The views of a scene show one set of named points, each view turned or mirrored, shifted and resized as a whole, with a little noise and some points left out.

Scene 1
View 1
rotu: [-10 -30  41  15   7   8   3  46  -2 -47   6  18   7 -35 -29  25 -16  12
  13  29  23 -13 -13  16 -18 -17  20  16   0  26   0]
zepub: [-14 -18  33   6   7  -9   1   8  25  -8   4   3  10 -23  -8  17 -23   3
  15  28  19   1  -6   8  -3   6   1 -11  -6  -9 -19]
zom: [-13 -21  38   9   7  -4   4  16  21 -12   8   7  10 -28 -10  20 -21   6
  18  32  19  -2 -10   9  -6   1   8  -8  -4  -1 -17]
zem: [ -3 -16  16  -5  11  -8 -20  13   6 -47 -14   7   3  -6 -23  17 -13 -13
 -15   6  24  -4  14   7  -7  -8 -15  12  -5  -4   6]
godez: [ -7 -19  31   9   9   2  -5  26   1 -44  -1  11   3 -22 -30  15 -19   8
   3  13  20 -12  -2  11 -14 -10   3  13   0  12   0]
nazer: [ -3   9  23   4 -12  -9  -2  -6   6 -22   0  -2  -8  -5 -12   4  -9 -11
  -4  -4  20  -9  12   2 -11 -12 -23   7  -2   1  -3]
Borog: [ -9 -14  24   1  10 -10 -10   4  19 -22  -6   3   6 -13 -17  13 -22   0
   2  13  18  -1   4   6  -2   4  -9  -3  -6 -13  -9]
riz: [ -5 -17  18  -2  16  -7 -20   9  11 -42 -14   5   4  -7 -29  12 -21  -1
  -9   3  19  -4  11   6  -4   2 -12   7  -4 -10   1]
nizos: [ -3 -18  20  -4   3  -3 -14  23  -1 -54 -10  11   1 -10 -20  22  -6 -18
 -16  12  28  -6  13  10 -13 -19 -11  20  -4   9  11]
peti: [ -7  10  39  21 -13  -3  13   1   5 -14  12  -3  -8 -20 -21  -3 -21  17
  19  -1  13 -17  -6   6 -15  -7  -7   3   3  11 -12]
ronom: [ -6  -1  21   4   6 -11  -9  -8  16 -19  -7  -3  -2  -6 -22   2 -25   6
   0  -3  14  -6   7   2  -2   6 -18  -3  -2 -14  -8]
depa: [ -7  -8  22   0   5 -10  -9   1  17 -23  -6   1   3  -9 -15  11 -18  -6
  -1  10  19  -2   8   4  -4   0 -14   0  -5 -10  -8]
nonab: [ -6 -19  27   1   5  -2  -8  24   4 -42  -3  10   5 -18 -19  21 -10  -9
  -4  20  25  -6   4  10 -12 -13  -3  12  -4   8   2]
zesir: [ -9 -26  23  -6  14  -9 -12  13  22 -25  -6   7  12 -15  -9  26 -17 -12
  -1  30  24   6   4   8  -1   3  -4  -4  -9 -13  -9]
fida: [ -8  -5  20  -3   0 -15  -6  -7  23 -10  -3  -2   4  -8  -1  14 -12 -16
  -2  16  22   4  11   2  -1   1 -20  -7  -8 -16 -13]
fegak: [ -2 -23  13 -12   8  -6 -23  22   3 -57 -17  12   4  -5 -16  28  -2 -30
 -25  17  32   0  20  10 -10 -17 -14  19  -8   1  13]
gir: [ -5 -35  17  -4  28  -4 -28  25  11 -55 -20  12  11 -12 -35  21 -24   1
 -12  14  21  -2   8  11  -2   3  -2  10  -4  -8   6]
View 2
zem: [ 13 -12   6   3  18 -11   3  20   1   0  17  12  -4  -1 -16   4  15  11
  -3  20  11  16  19   5  10 -24  13  11  -8  -4   7]
fegak: [ 19 -18   9   7  24 -12   1  31  14  -4  15   9   2   4 -28  11  11  12
   4  10   9  40  28  16   2 -23  22  16 -19  -2   1]
godez: [  1  -8  11   8  16   8  13  18  -1  -5  -4  10   0   0  -4  14  27  17
   3  19   1  -2   0   7  28 -21  -4 -16  -8  11  -9]
zesir: [  3  -8  -4   0  26   4  25  -4 -18   7   0   6   2  -8 -25   5  28   2
   9   9   8  17   9   6  -4 -31   8  -2  -4 -26   8]
depa: [  5 -14  -9   2  18  -3  18  -5 -13   9   6   8   1  -4  -6 -10  17   4
  -1  28   7   2  10  -8   4 -27  -4   8   7 -15   8]
riz: [  9  -5   5  -2  14 -13   2  15  -8   3  19  16 -11  -7 -13   2  21  12
  -8  20  14   5  14  -2  14 -29  15   9  -4 -11  18]
peti: [ -4 -18 -10  10   9   9  18  -9  -9   4  -6   7   7   2  22 -15  14   9
  -3  47  -5 -25  -3 -17  26 -21 -33  -7  14   9  -9]
zom: [ -8  -6  -7   5  25  20  36 -14 -24   8 -19   2   7  -6 -10   5  36   4
  13  16  -1  -4  -8   1   8 -28 -15 -22   2 -15  -5]
nizos: [ 13 -18   9   9  20  -6   3  29  13  -5   9  10   3   5 -17  11  12  14
   2  19   6  26  20  13  13 -21   9   8 -16   7  -6]
fida: [  6 -17 -16   3  22  -5  22 -16 -17  14   6   5   3  -6 -12 -18  13  -3
   1  28   7  10  16  -9 -10 -30  -2  16   9 -27  12]
rotu: [ -5  -6  16  12  22  23  21  20   1 -10 -20   6   8   2  -9  28  35  18
  13   8  -4   3  -9  19  31 -20  -9 -35 -18  17 -22]
gir: [  6   4  17  -3  17  -8   5  25  -9  -2  14  17 -13 -10 -24  21  34  16
  -3   4  16   9   7  12  20 -28  25  -6 -15  -9  15]
Borog: [  3  -7  -5   0  18  -2  19  -6 -19   9   5  10  -4  -8 -11  -5  25   5
   0  22   9  -1   6  -5   6 -29   0   1   4 -18  12]
zepub: [ -5  -7 -10   3  24  14  35 -20 -28  10 -12   3   4  -9 -11  -3  33   1
   9  18   3  -5  -4  -4   2 -30 -11 -14   6 -23   2]
nonab: [  6 -14   6   8  21   5  14  16   2  -3  -1   7   5   3 -14  11  20  13
   6  17   3  16   9  10  14 -22   1  -5 -11   3  -7]
View 3
riz: [ -4   6  30 -10   2  20  13  19  24   2   8  25  28  32  -7  11  -3   0
 -11  23  28 -11   8  14  12  11   2  21 -25 -24  -8]
depa: [-10   3  19 -17  -2  19   6  14   7   7   2  11  26  24   0   5   0  -2
 -10  15  36 -16   9  -1   8  15  -7  30  -5 -10  -9]
fida: [ -3   1  11 -25   1  19   7  11   1  18   2   5  26  23   1   0   0 -11
  -2   6  45 -18  12 -10  11  24 -14  30  14  -5 -11]
nonab: [-27   7  23 -12  -1  18   0  34   7  -3  -1  17  35  23   3 -16  -8   9
 -24   6  18 -14  11   1  17   4 -10  28 -39  -6   7]
rotu: [-50   9  32  -4  -5  18 -12  44   4 -16 -21  14  29  22  12 -22 -12  34
 -41  -3   0 -15   7  -3  -4  -7   1  37 -60  15  12]
zesir: [-10   5  21 -22  11  24   9  27  15  16  -7  15  25  32  -2  -9 -11   5
 -11 -11  28  -9  12  -7  -1  21  -3  22 -11   3  -9]
zem: [ -9   7  27 -12   1  19  10  25  19   1  12  26  38  28  -5  -3  -5  -1
 -15  18  26 -11  11  12  25   9  -7  20 -34 -24   1]
nizos: [-18   8  25 -13   1  19   7  37  14  -2  14  26  47  24  -3 -22  -8  -2
 -21  10  21 -12  16  10  39   4 -17  18 -48 -23  13]
ronom: [ -8   3  21 -12  -9  16   5   4   5   4   1   9  19  22   0  23   6  -2
  -7  33  39 -20   7   3   3  12  -1  36   2 -16 -14]
zepub: [-22   3  17 -19   0  19  -2  18  -1  11 -21   0  14  25   8   0  -4  12
 -14  -6  28 -18   8 -17 -17  18   1  39   4  18 -12]
peti: [-38   1  17  -4 -26  10 -17   6 -22 -14 -11  -7  17   5  17  14  12  10
 -22  38  32 -33   4  -8   1  -3 -11  55  -4   2   1]
nazer: [-16   3  13 -15 -15  13  -1  11  -9  -1  12   6  33  11   5   4   8 -13
 -10  34  42 -26  12  -1  31   8 -23  36  -3 -20   1]
zom: [-31   4  18 -17  -1  19  -7  24  -3   6 -25   0  14  22  11  -6  -6  20
 -20 -10  21 -18   7 -17 -18  13   0  40  -7  23  -8]
fegak: [ -6   9  27 -17  11  23  16  40  27   4  20  35  51  33 -10 -25 -13  -7
 -16   3  23  -4  18  13  43  10 -15   8 -51 -29   9]
Borog: [-12   3  21 -16   0  19   5  15   9   9  -5  12  20  27   1   7  -2   4
 -11  12  33 -15   8  -2  -2  17   1  32  -6  -4 -11]
gir: [ -8   9  38  -7  10  23  14  31  36   0   1  33  28  40 -10   2 -13  14
 -19   9  14  -2   8  16   1   9  13  16 -46 -17  -7]
View 4
nazer: [ -4 -10  -2   0 -11   4   8  -1  -3  -9  -8   8  -8  29 -37 -19  -1  16
 -16   2  36  13  -4  -9  -3   8   9 -25  22  13  14]
zem: [-22 -13   3   8   2 -21   5   7  -8 -21  11   6 -23   4 -35 -15  -2  -3
  -3   7  32   1   2  -6  16  -1  22 -17  15  -3   8]
zom: [ 24  -2 -18   6  -9  25  17   5  -8   3 -10  -7 -25 -11 -15 -16  24  11
  -5   3  -2 -13  10 -12  -1  10  16  14   4  -3   3]
riz: [-21 -11   1  20   4 -12   8   7 -14 -15  15  16 -22   8 -30 -20  -3   0
 -11  11  16  -2  -5   0  16   0  19 -11  12 -12  10]
fegak: [-26 -11   8   6  -2 -35   5  11  -5 -28  14  -2 -28  -3 -36  -3  -8 -13
  15   7  42  -7  16  -5  16  -1  30 -19  11   2   7]
nizos: [-19 -15   1  -4   0 -26   6   8  -3 -26   7  -6 -27  -5 -36 -12   3  -8
   3   4  41   0   9 -13  16  -3  26 -17  16   3   5]
godez: [ -3 -19 -13  -6   5  -2  10   6  -5 -16   0  -9 -29 -16 -27 -26  25  -1
 -13   2  20   2  -3 -21  16  -5  21   3  17  -7   0]
depa: [ -2  -5  -2  16  -7   5  11   3  -9  -5   1  12 -16  14 -27 -15   0  11
  -9   7  14  -3   0  -1   3   9  14 -10  10   0  12]
rotu: [  9 -17 -21 -18   6  -2  12   9  -3 -17  -4 -25 -40 -38 -22 -23  40  -6
  -3  -2  18  -5   7 -30  17  -6  28  15  14  -6  -7]
Borog: [  1  -4  -6  18  -5   9  12   4 -11  -3   2  10 -18   8 -23 -16   4  10
 -10   7   6  -7   0  -2   3   8  14  -3   8  -6  10]
gir: [-23 -12  -2  20  11 -19   7  12 -16 -20  22   9 -34 -15 -25 -18   6 -10
  -2  11   9 -11   0  -3  25  -5  27   1   7 -22   4]
ronom: [ -4  -8  -3  19  -3  13  10   1 -12  -2   2  20 -11  24 -29 -24   0  17
 -23   8   9   5 -12  -1   2   8   8 -11  15  -5  13]
zepub: [ 21   2 -14  15 -14  24  16   4  -9   4  -8   1 -21  -2 -15 -14  16  15
  -5   5  -4 -14   7  -5  -3  14  14  10   4  -3   8]
peti: [ 16 -15 -19 -11  -6  28  12  -4  -2   0 -19  -1 -10  15 -29 -35  27  23
 -34  -2  18  17 -16 -23  -3   5   3  -5  25   7   6]
zesir: [  3   2  -3  20 -10   2  14   8 -11  -6   5   3 -25  -3 -20  -5   2   3
   8   8   7 -20  15   1   4  11  21   1   1  -4   8]
fida: [  5   4   1  21 -20   9  14   3  -8  -1  -4  12 -10  24 -26  -3 -10  15
   2   8  16 -10  11   5  -8  17  13 -15   6   8  17]
View 5
ronom: [ 18 -15 -21 -17  10  -9  -8   9   6   8   5 -15   2  15  18  -2   1   4
 -14  -4  15  13 -14   4  11  -9  -8  -7  19   0  -4]
zom: [  4  -7 -36   4  -9 -21   9  -3  -2  12  -6 -27  -4 -12   7   4 -20 -18
   0 -25   4  -6   8   5  38 -11  13  15  15   0 -12]
depa: [ 15  -6 -22  -9   4 -14   1   1   3   7   3 -13   3   9  11  -2  -7  -2
 -14  -6  11  13  -2   6  14 -15  -2   1  13   8  -4]
nonab: [ 17  11 -20   0  -5 -23  12 -11   0  11  -1  -7  14  -6  14  -5   3 -13
 -13  -7  -1  11  13   9  28 -15  12   1  13  33 -10]
nazer: [ 22  -7 -20 -13  -7 -25  -6   2  -2  16  11  -9  -6  16  18  -3  -1   9
 -17   9   6  17 -14   9  11  -2 -10  -6  24  25 -11]
zesir: [  9   1 -24   2   4 -13  14  -7   4   3   0 -15   6   0  -2   1 -19 -11
 -14 -14   9   9  15   6  18 -29   6  10   4   7   2]
godez: [ 19   7 -24  -2  -5 -21   8  -6   3  14  -6 -11  19 -13  24  -5  15 -18
  -6 -16   0   4   8   7  37  -7  18  -4  16  26 -17]
rotu: [ 14  15 -30   9 -15 -28  17 -14  -3  17 -12 -14  19 -29  22  -3  11 -30
   0 -25  -8  -4  20   8  52  -8  30   4  16  32 -22]
peti: [ 16 -16 -33 -12 -15 -28 -13   9  -4  25   0 -23 -10  -1  31   2   5  -3
   0  -9   3  -2 -19   5  35  14   1  -4  33  10 -28]
fegak: [ 24  22  -7  -1   5 -19  19 -18   3   3   6   7  24   5   5 -10   5  -6
 -28   6   2  28  21  11   8 -31   5  -4   3  48   3]
gir: [ 20  12 -13  -3  19  -1  15  -7  13  -1  -7  -3  36  -7  15  -7  17 -19
 -16 -18  10  14  19   4  22 -29  15  -9   1  14   0]
riz: [ 21   2 -14 -10  16  -5   5   0  11   3   1  -4  22   7  15  -5  12  -6
 -18  -7  12  18   4   5  13 -21   2 -10   9  13  -1]
zem: [ 22   9 -12  -7   8 -14   8  -7   6   5   3   0  20   6  13  -7  10  -5
 -21  -1   8  20   8   8  13 -22   4  -7  10  29  -1]
fida: [ 10 -11 -24  -8   2 -16   2   1   0   6   7 -17 -10  17   0   2 -23   5
 -17  -1  13  13  -4   7   7 -19  -8   8  14   4   1]
zepub: [  4 -12 -35   1  -3 -16   6   0   0  10  -4 -27  -7  -4   5   6 -23 -12
  -4 -22   8  -3   3   5  30 -14   7  14  14  -7  -8]
View 6
ronom: [ 38 -10   2   3  17  18  14 -32  37 -11   2 -21 -31  12  21 -21  -5 -11
   3  22  -9 -30  34  -5  -3 -13  37  21 -13  33  -9]
godez: [ 43  -9  20   4 -20  -3  -8 -13  57  -6  27   2 -49   1  10 -25  -6 -11
  13  41 -10 -16  38 -18  14   6   0  14  30 -14 -20]
riz: [ 35   2   8   9  11   6   9 -32  27  -3  32  -6 -32  34  27 -20  -6 -15
 -11  20 -34 -15  44  -2 -12 -14  31  26   0  -8 -10]
peti: [ 44 -20  14  -5  -2  15 -12 -20  64 -21 -18 -12 -47 -19  12 -35  -3  -6
  35  41  23 -36  36 -23  29  16  16   3   4  41 -22]
depa: [ 42  -6   2   4   6  17   5 -19  33 -19   8 -16 -33  16  12 -20  -5  -6
  -4  21 -12  -8  32  -2 -15 -11  25  12  -6  15  -9]
nonab: [ 45   3  18   4 -18   1 -15  -8  39 -19  27   5 -43  17  11 -25  -5  -7
   0  32 -15   9  44 -10  -8   5   2   7  19 -25 -18]
zesir: [ 45  -7  -3   8 -12  14  15  -4  34 -16  21 -20 -33  16  -6  -5  -9  -1
 -22  23 -17  12  18   7 -34 -22   6  12  11  -6  -5]
fegak: [ 42  25  20   4  -4   0 -20 -16  11 -22  40  16 -34  50  28 -29  -3  -8
 -19  16 -42  32  57   0 -33   0  16   8   3 -47 -17]
fida: [ 44  -5  -7   0   8  28   9 -14  25 -30  -9 -24 -28  15   5 -16  -3   2
 -10  13  -2   7  23   6 -33 -18  26   4 -19  30  -6]
nizos: [ 43  17  25   3  -8  -2 -24 -17  26 -20  31  18 -39  36  27 -34  -3  -9
  -3  26 -31  17  58 -10 -13  10  13   7  11 -37 -21]
gir: [ 38   1  12  17  -5  -6  14 -24  33  10  58   0 -37  35  16 -10  -8 -17
 -20  30 -47 -12  40  -1 -12 -18  14  35  26 -39 -10]
nazer: [ 42   4  12  -6  13  19 -16 -26  28 -32 -13  -5 -34  17  28 -37   0  -5
  12  18   1  -4  48 -10  -6  11  35   0 -23  28 -17]
Borog: [ 42 -11   0   6   0  12  18 -18  39  -8  18 -19 -36  13   4 -12  -7  -8
 -10  26 -15 -13  24  -1 -15 -19  17  19   6   8  -7]

In a view up to two points have been moved. Name them for each view, in the order of its rows, or write none.
view 1: rotu, riz
view 2: depa
view 3: nizos, fegak
view 4: zem, fida
view 5: ronom
view 6: godez, Borog

Scene 2
View 1
pom: [ -9 -15  -6  -8 -11   0  26   8  16   6   6 -13  17  31   0 -10   0   6
   6  -1   9 -16   7  15 -16   2  22  -2  24 -11  10]
lakun: [  5   3   9   2  -2 -11  27  15   6  13 -17 -10   4  18   3  13   1 -16
  14  -5  -3  -3   6  15  12  11  30 -14   4 -20  28]
bir: [ -7 -22   8 -15  -9  -8  16  -6  26  -4  12  -3   7  31  -3 -19   3   7
  -4   2  13 -15  15  20 -18   5   8   3  11   1  18]
fulo: [ -2 -18  -4 -16  -4   6  24   2  23   3   6 -16  23  28  -4 -15   4   7
   2   4   8 -14   1   8 -27  -5  21  -2  28  -3   2]
nesov: [ -6 -13   8  -6 -10 -14  20   0  18   4   3  -4   2  28   0  -5   1   1
   2  -2   8 -11  14  22  -2  10  15  -1   7  -8  25]
Fik: [  8  -8  19 -11   1 -11  17  -3  19   2  -8  -3  -1  18  -1  -2   8 -11
   1   0   3  -2  10  14   0   9  16  -9  -2  -5  27]
Lotu: [  7  -9  13 -14   4  -7  21  -5  25   4  -8 -10   9  18  -4   1   9  -5
  -1   5   0   0   1   7  -8  -1  21  -9   9  -2  16]
zit: [-11 -14  -6  -6 -12  -7  26   5  19   7   6 -16  17  32  -2  -5   0   9
   4   2   8 -13   6  16 -15  -1  24   1  26  -9  11]
potiz: [ -8 -11  -1  -5  -9 -13  26   3  20   7   1 -14  11  29  -2   0   2   6
   3   2   5  -8   5  16  -8   1  23  -2  19  -8  16]
kufum: [ -3 -14   3 -11  -5 -11  23  -4  27   3   2 -14  13  27  -5  -3   5   7
  -3   6   4  -5   3  11 -14  -4  19  -1  19  -3  13]
Vabam: [  0  -8  15  -5  -6 -16  18   1  16   3  -3  -2  -2  24   1  -1   2  -6
   4  -3   5  -7  14  20   4  13  16  -5   1  -9  30]
Mon: [  2  -4   9  -5  -1 -19  25  -3  24   7 -11 -14   5  21  -3  12   7  -1
   0   5  -3   3   1  10   0  -1  25  -6  10  -6  21]
san: [-10   0  -6   7 -11 -19  33  14  11  17 -10 -19  10  28   1  17  -3   2
  12  -2  -1  -5   2  17   7   3  35  -5  21 -21  21]
fom: [ -9 -22   3 -12 -13  -2  17   3  17   0  13  -3   9  33   1 -21  -1   3
   3  -4  16 -20  18  23 -15  11   9   2  13  -6  19]
fivot: [  0 -20  16 -18  -3 -10  13 -13  31  -5   7  -3   4  25  -5 -15   9   3
  -8   5   9  -7  11  16 -16   3   7   0   6   5  19]
View 2
zit: [-18 -13 -14 -15 -20  -3  14  -3  -4  -9 -14  -1   7   1 -12 -15   9   6
 -19  -3 -16   7 -15  15   5   5   1 -11  11  31  -2]
lakun: [  8 -10   4  -3   0   0  13   6   0  -2 -21  -9   7   9 -31  19   1  -7
 -30  -9   1  48  -3   8  -1  -6  15  18  11  24 -29]
Vabam: [ -6  -3  -4   3 -10   3  12   5  12   0 -13 -10   2   2  -6   8  -3  -9
 -23 -10   3  28  -2  10   1   5  10   8  14  21  -9]
fom: [-19  -1 -14  -2 -26 -10  21  -6  12   3  -6 -10   5   2  -3 -14  -4  -6
 -22  -8   6   2  -6  22   5  11   2 -11  27  33   8]
Lotu: [-10  -6  -8   8  -4 -11   1  17   6   2 -17  -1   3  -5  -7  -1  14   2
  -5  -5  -2  25  -9   2   3  -3   2   9   5  20  -6]
potiz: [-14 -11 -11 -10 -14   2  10   1   0  -8 -14  -2   5   1 -10  -6   7   4
 -20  -4 -15  16 -13  11   3   4   4  -5   8  27  -6]
Mon: [ -8 -11  -6   1  -2   5   1  13   4  -6 -17   0   1  -3  -6   5  11   3
 -13  -6 -13  30 -10   1   1  -1   6  10  -2  16 -12]
kufum: [-19 -10 -12  -1 -12  -5   5   8   4  -5 -14   1   4  -5  -2 -10  12   7
  -8  -3 -12  12 -13   7   5   3  -1  -4   5  23   1]
fivot: [-21   2 -14  14 -17  -9   5  11  20   5  -8  -5   0  -8  13  -9   3  -2
  -4  -7   6   6  -6   9   5   9  -2   0  14  20  14]
fulo: [-22 -12 -16  -6 -18 -24  11   4  -5   0 -16   2  10  -2 -13 -25  19   9
  -6  -1  -9   1 -18  12   7  -2  -7 -12  13  35   6]
nesov: [-12  -4  -9  -2 -16   4  14   0  13  -2  -9  -9   2   2  -2   1  -5  -7
 -24  -8   0  18  -4  14   3   9   8   0  16  24  -3]
san: [ -3 -19  -4 -23  -7  16  12  -2 -11 -17 -19  -2   7   8 -26   7   5   4
 -31  -4 -23  34 -13  11   0   0  13   2   1  26 -24]
bir: [-23  -1 -16   4 -22  -7  12   2  15   3  -7  -6   2  -5   8 -14   0  -3
 -13  -6   3   1  -8  15   5  12  -1  -9  19  26  13]
View 3
fivot: [-14   3 -16  -1 -15 -17  -1 -17  12  18  -7   4  -4  -2  -4 -14 -16   2
  31   0   5  -1 -11   0 -14  10 -20  -4  10 -21   6]
potiz: [ -4  17 -16 -15 -18  -7 -12  -4   3   6   6  17  -6  -9 -13 -17   0  -6
   4  -4  10   3 -14  -5 -10  20 -18   6   0 -17  16]
Fik: [ -4   8 -18 -19 -18   1  -6 -10   1  13   6   3   0  -6  -5  -2 -16  -2
  26   0  12   9   3   0 -16  -2  -6   1  -3 -14   5]
nesov: [ -3  10 -19 -14 -20  -2 -15  -5   8   6   3   5  -4  -3  -8 -13 -12  -1
  12   8   7   0 -15   4 -16   7 -16   6  -1 -13   9]
Vabam: [ -1  10 -18 -21 -20   3 -14  -5   2   7   7   4  -2  -6  -7  -6 -13  -2
  16   5  10   5  -5   2 -17   1  -9   4  -5 -11   8]
zit: [ -2  20 -19 -10 -15 -11 -11  -1   8   5   2  16  -7  -7 -14 -25   2  -9
   0  -3   8  -1 -21  -4  -8  26 -23   6   5 -20  22]
lakun: [  9  21 -21 -35 -20  15 -16   3  -9   2  20   9   0 -11 -11  -1  -6 -10
   6  -1  18  14   6  -3 -15  -1   2   8 -15  -9  13]
bir: [ -9   7 -20  -1 -15 -16  -6 -10  15  12  -8   3  -7   0  -7 -21 -13  -1
  21   6   3  -4 -20   4 -14  16 -25  -1  11 -19  12]
Mon: [ -8  14 -10 -21 -21  -1 -10 -11  -6  12  12  20  -3 -13 -10  -5  -3   0
  12 -13  14  12   0 -11 -11   8 -10   3  -5 -16   8]
fulo: [ -2  22 -25  -4  -6 -20   6  -5   8  12  -5  11  -6  -5 -13 -28   3 -16
  13  -9  10   0 -14  -8  -4  32 -24  -2  13 -27  25]
pom: [  2  22 -24 -10 -12 -10  -7   2   9   5   0   9  -5  -5 -13 -25   0 -13
   4   0   9  -2 -18  -2  -8  26 -21   3   6 -20  24]
fom: [  1  10 -27  -4 -13 -10 -10  -2  17   6  -7  -4  -5   2  -8 -22 -13  -6
  14  15   3  -7 -22   9 -14  16 -24   2   9 -16  18]
Lotu: [ -6  14 -16 -16 -15  -7   1 -13  -2  16   6  12  -2 -10  -8  -7  -7  -5
  24 -13  14  10   3 -10 -10  10  -9  -2   1 -20   9]
san: [  3  24 -14 -30 -22   8 -23   5  -6  -1  19  24  -5 -16 -17 -11   6  -7
 -12  -5  15   9 -11  -8 -11  16 -10  13 -12 -12  18]
View 4
bir: [ -1 -22 -18  -1 -11   2  -5   3 -32   9  22  12 -20  16   9 -13  10 -22
 -26  12   6 -23  -5  10 -28 -21  -8  30  -1   0  22]
fom: [  1 -27 -21  -7  -8   5  -4   9 -33   2  28  15 -18   9  16  -9  15 -20
 -29   9   5 -14   6   6 -26 -16  -6  27  -9   6  23]
kufum: [ -8 -15  -9   0  -8  -1  -3   3 -16  17  12   6 -14  23  21 -10   6 -25
 -12  14 -11 -13  -8  19 -21 -20 -10  30   5  -5  20]
fulo: [ -8 -17  -9  -9  -7  -4  -3   9 -15   7  30  13 -19  19  25 -15   8 -25
  -8  18 -19  -7   1  23 -32 -22 -20  21  10   3  29]
Mon: [-12 -18   1   1  -4  -1  -1   4  -8  22 -12   2  -4  31  25  -4  -1 -29
 -11   8 -10 -12  -9  12  -7 -11  -5  37  -6  -8  12]
fivot: [ -3 -21 -10   0 -13  -2  -4  -1 -28  13  11  11 -21  23   4 -17   2 -24
 -23  12   7 -34 -12   6 -29 -21 -10  34   0  -2  19]
pom: [ -6 -22 -14  -8  -4   2  -3  12 -19   7  25  10 -12  14  29  -5  13 -23
 -15  14 -13   0   6  19 -21 -16 -10  24  -1   3  25]
Vabam: [ -5 -28  -4  -5  -3   2  -2   8 -19  13  -5  11  -6  22  21  -2   4 -24
 -24   2   4 -16   0  -2  -9  -6  -3  36 -17   0  12]
potiz: [ -8 -19 -12  -1  -4   3  -3   7 -16  15  10   5  -9  18  28  -3  10 -25
 -14  11 -11  -2  -1  19 -13 -14  -5  30  -3  -4  18]
nesov: [ -1 -25 -17  -1  -4   7  -3   7 -27  12   9   8  -9  16  20  -2  12 -22
 -27   6   4 -11   1   5 -12 -11   1  33 -14  -1  16]
zit: [ -6 -18 -17  -2  -5   5  -3   9 -19  11  22   7 -12  15  29  -3  15 -23
 -14  14 -14   2   2  23 -18 -17  -7  26   1  -2  23]
Fik: [ -7 -28   3  -6  -4  -4  -1   5 -16  13 -11  12  -9  27  16  -9  -4 -27
 -23   3   4 -26  -3  -5 -12  -7  -8  38 -15   1  12]
Lotu: [-11 -19   5  -5  -6  -7  -1   4  -9  17  -4  10 -11  31  20 -12  -5 -28
 -12   9  -8 -21  -7   8 -17 -13 -14  34  -2  -3  16]
lakun: [-10 -31   8 -10   4   0   0  14  -4  14 -18  10   6  27  37   5  -1 -28
 -17  -2 -10   0   9  -2   5   4  -4  36 -24   1   9]
View 5
Lotu: [ -4  13 -11  11 -28 -12  -2   2   2   3   1   2  -3   4  20  -9  14  -5
 -18 -21 -13   3   9  13  -4   6  -9  -7   1  -3   7]
fom: [ 16  11  -5  -9 -23   3   1 -21   3   4  -4 -14  11  -3  18 -20   4   1
 -13 -16  -9  -2  19   9   8  -3 -15  -2   6  10 -10]
Fik: [ -1   9 -12   2 -33 -12  -2   1  -1   1  -1   4   1   5  16 -15  21 -10
 -18 -10  -7  -1   7  15   0   6  -7  -3   4  -5  -8]
nesov: [  6   6  -5  -5 -27  -5  -5  -9   4   6  -6  -3   4  -3  19 -18  10  -8
 -12 -12 -10   1  15  10   5   8 -13   0   4   0 -11]
pom: [ 12  15  -1   0 -15   3  -7 -16   5   2  -5 -10   5  -5  24  -8  -1   3
  -9 -24 -16   4  14   1  -1   1 -16  -1  -4   5   1]
san: [  2   6   5   2 -13  -5 -22   0   9   2 -13   8  -6  -9  28  -2   4 -11
  -1 -19 -15  10   6  -5  -9  19 -12   7 -11 -14  -8]
lakun: [  1   8  -4   2 -22 -12 -17   7   1  -7  -6  12  -3   0  21  -2  20 -12
  -7  -8  -8   6  -4   2  -8  11  -3   5 -10 -17 -18]
zit: [  9  12   1   2 -15   1  -8 -14   7   6  -7  -8   2  -7  25  -9  -3  -1
  -8 -26 -17   5  17   2  -1   6 -18   0  -2   4   4]
kufum: [  1  12  -5   6 -23  -6  -2  -7   6   9  -3  -4  -2  -2  23 -12   3  -3
 -14 -25 -17   3  17  10  -1   8 -16  -5   3   2  10]
fivot: [  2  11 -12   2 -34  -7   8 -11   2  12   0  -8   4   4  17 -23  10  -3
 -22 -19 -11  -3  21  21   7   2 -14  -9  13   8   5]
potiz: [  5  10  -1   3 -19  -3  -9  -8   6   6  -7  -2  -1  -5  24 -10   2  -5
  -9 -22 -15   5  14   5  -2   9 -15  -1  -1  -2   1]
bir: [  8  10  -8  -3 -28  -1   5 -17   4   9  -3 -13   7  -1  18 -23   4  -1
 -17 -20 -12  -2  23  15   8   0 -17  -6  10  11   0]
fulo: [  8  21  -4   8 -16   2   0 -16   4   3   0 -12   4  -2  24  -5  -3   9
 -15 -31 -18   4  15   6  -3  -4 -17  -7  -2  10  16]

In a view up to two points have been moved. Name them for each view, in the order of its rows, or write none.
view 1: Vabam
view 2: lakun
view 3: none
view 4: nesov
view 5: none
